Points on a hilly landscape, in no order, each with its height.
From any point a ball rolls to the lowest of the 4 points nearest to it. It stops when none of these is lower. Distance is the straight distance between rows; heights are no part of it.
j_29 (h 1.17): [ -1  16   2  -6   8   7  -7 -16   3  -5]
j_636 (h 2.49): [-27   1 -15 -15  17  34  -4  -1 -13 -30]
j_635 (h 1.73): [-17   8  -4 -17  21  19  -3 -12  -4 -11]
j_689 (h 3.09): [ 17  -6 -19  30  -9  -4 -23  15  22  -5]
j_247 (h 3.07): [-12  10  -2 -12  17  19  -6 -10  -1 -17]
j_107 (h 4.85): [  2  10  11 -10   6   0  -1 -15  -3  10]
j_799 (h 4.01): [  8  -8   3  13 -12 -25   1   2   4  22]
j_151 (h 3.77): [ 10   2   7   5  -9 -18   3  -8  -3  20]
j_632 (h 5.49): [-20  11   9 -34  21  17  22  -1 -23   5]
j_475 (h 3.57): [ 10  -1  -2  15  -3 -18  -6  -2   6  17]
j_259 (h 3.08): [ 11  -9 -13  32  -4 -14 -14   8  22   5]
j_596 (h 2.98): [-20   7  -6 -15  19  24  -2  -8  -6 -19]
j_892 (h 5.72): [ 13   6 -11  21  -5  -4 -21   0  16  -3]
j_450 (h 3.43): [ -5  16  22 -29   7  10  22  -5 -21  10]
j_584 (h 4.76): [ 21   6 -18   8 -13  13 -28   6  15 -20]
j_104 (h 3.24): [  6 -22   2  29  -6 -30   0  10  17  14]
j_385 (h 1.61): [ -2  15  20 -23   6   5  15  -9 -16  12]
j_206 (h 4.57): [  9   9  18 -11 -10 -10  11  -7 -11  16]
j_806 (h 1.32): [  7   2   3  10  -6 -16  -4  -6   4  16]
j_194 (h 0.79): [-24  -9 -21 -16  15  43  -7   5 -20 -34]
j_59 (h 4.12): [  7 -30   9  10 -23 -41  27  21  10  14]
j_531 (h 5.23): [  8 -14  14   9 -27 -33  21  13  -4  23]
j_394 (h 6.00): [  7  13  -8   5   0   9 -18 -10   9 -10]
j_539 (h 4.58): [  5  13  -9   1  -1  15 -21  -7   6 -20]
j_241 (h 1.96): [-19 -17 -23 -12  10  46  -9   6 -20 -37]
j_76 (h 5.80): [  7  -5  11   2 -29 -26  18   7 -12  22]
j_520 (h 5.67): [ 10   4 -10  19  -4 -13 -15  -1  12   7]
j_367 (h 4.05): [ -7  13   5 -14  14  12  -2 -16  -1  -4]
j_478 (h 4.04): [  7 -18   5  16 -14 -34  12   7   3  21]
j_615 (h 4.45): [-28   7  -2 -27  25  20  10  -6 -17  -3]
j_830 (h 4.19): [ 10  -4  -6  24  -3 -19 -10   1  15  11]
j_135 (h 5.26): [  3  12  -5  -3   5  12 -14 -12   5 -17]
j_146 (h 2.93): [  9 -18  -6  34  -5 -21  -6  14  24   5]
j_998 (h 5.59): [-16  14  17 -36  14  15  27   8 -27   8]
j_624 (h 1.67): [ 11   9 -12   5  -4  13 -23  -4  13 -19]
j_132 (h 1.88): [  6   8   4   3  -2  -9  -3 -11  -2  13]
j_510 (h 4.54): [-15  13  14 -31  16  14  17  -2 -20   6]
j_431 (h 2.09): [ 17 -12 -13  38  -8  -8 -15  17  29  -2]
j_741 (h 3.47): [  6 -35   9  25  -6 -36  10  14  25  11]
j_922 (h 3.66): [  5 -33   8  18 -14 -38  16  15  14  18]
j_934 (h 4.70): [  5  -8   8   6 -17 -31  13   3  -5  26]
j_57 (h 0.77): [ 16 -22 -10  45  -6 -11 -12  21  35  -5]
j_751 (h 3.97): [  8 -24  10  13 -21 -36  18  15   7  19]
j_101 (h 4.99): [ 11   5  13  -2 -17 -16  14  -3 -10  21]
j_222 (h 6.75): [  7  11  -3   5   3  -1 -10 -12   7  -3]
j_242 (h 4.28): [-35   3 -13 -20  24  30   6  -1 -22 -14]
j_279 (h 3.44): [ -1   4 -11 -11   2  28 -15  -5   1 -33]
j_788 (h 3.01): [  1  13  22 -24  -1   5  22  -5 -18  11]
j_665 (h 4.59): [ 11   7 -13  -3  -5  21 -22  -3   9 -28]
j_218 (h 5.43): [-31   6   4 -34  26  21  16   3 -26   5]
j_753 (h 3.55): [ -7   9  -7  -8   9  26 -13  -9   0 -27]
j_528 (h 3.69): [  6  14  23 -17 -10  -3  22  -6 -20  11]
j_210 (h 2.62): [-10   0 -13 -15   9  36 -11  -2  -6 -34]

Where does a ball stop that starts at each point below?
j_922 | j_57
j_753 | j_194
j_998 | j_385
j_632 | j_635
j_259 | j_57
j_101 | j_806

Call two points neighbours if one is among the 4 nearest of the other. Go from one point of each pair to the other, from neighbour to neighbour, staying as low as possible. Name the highest point that can't be avoided.
j_29 / j_806 | j_107
j_29 / j_194 | j_367
j_624 / j_635 | j_539
j_385 / j_57 | j_206
j_635 / j_194 | j_596
j_806 / j_57 | j_478
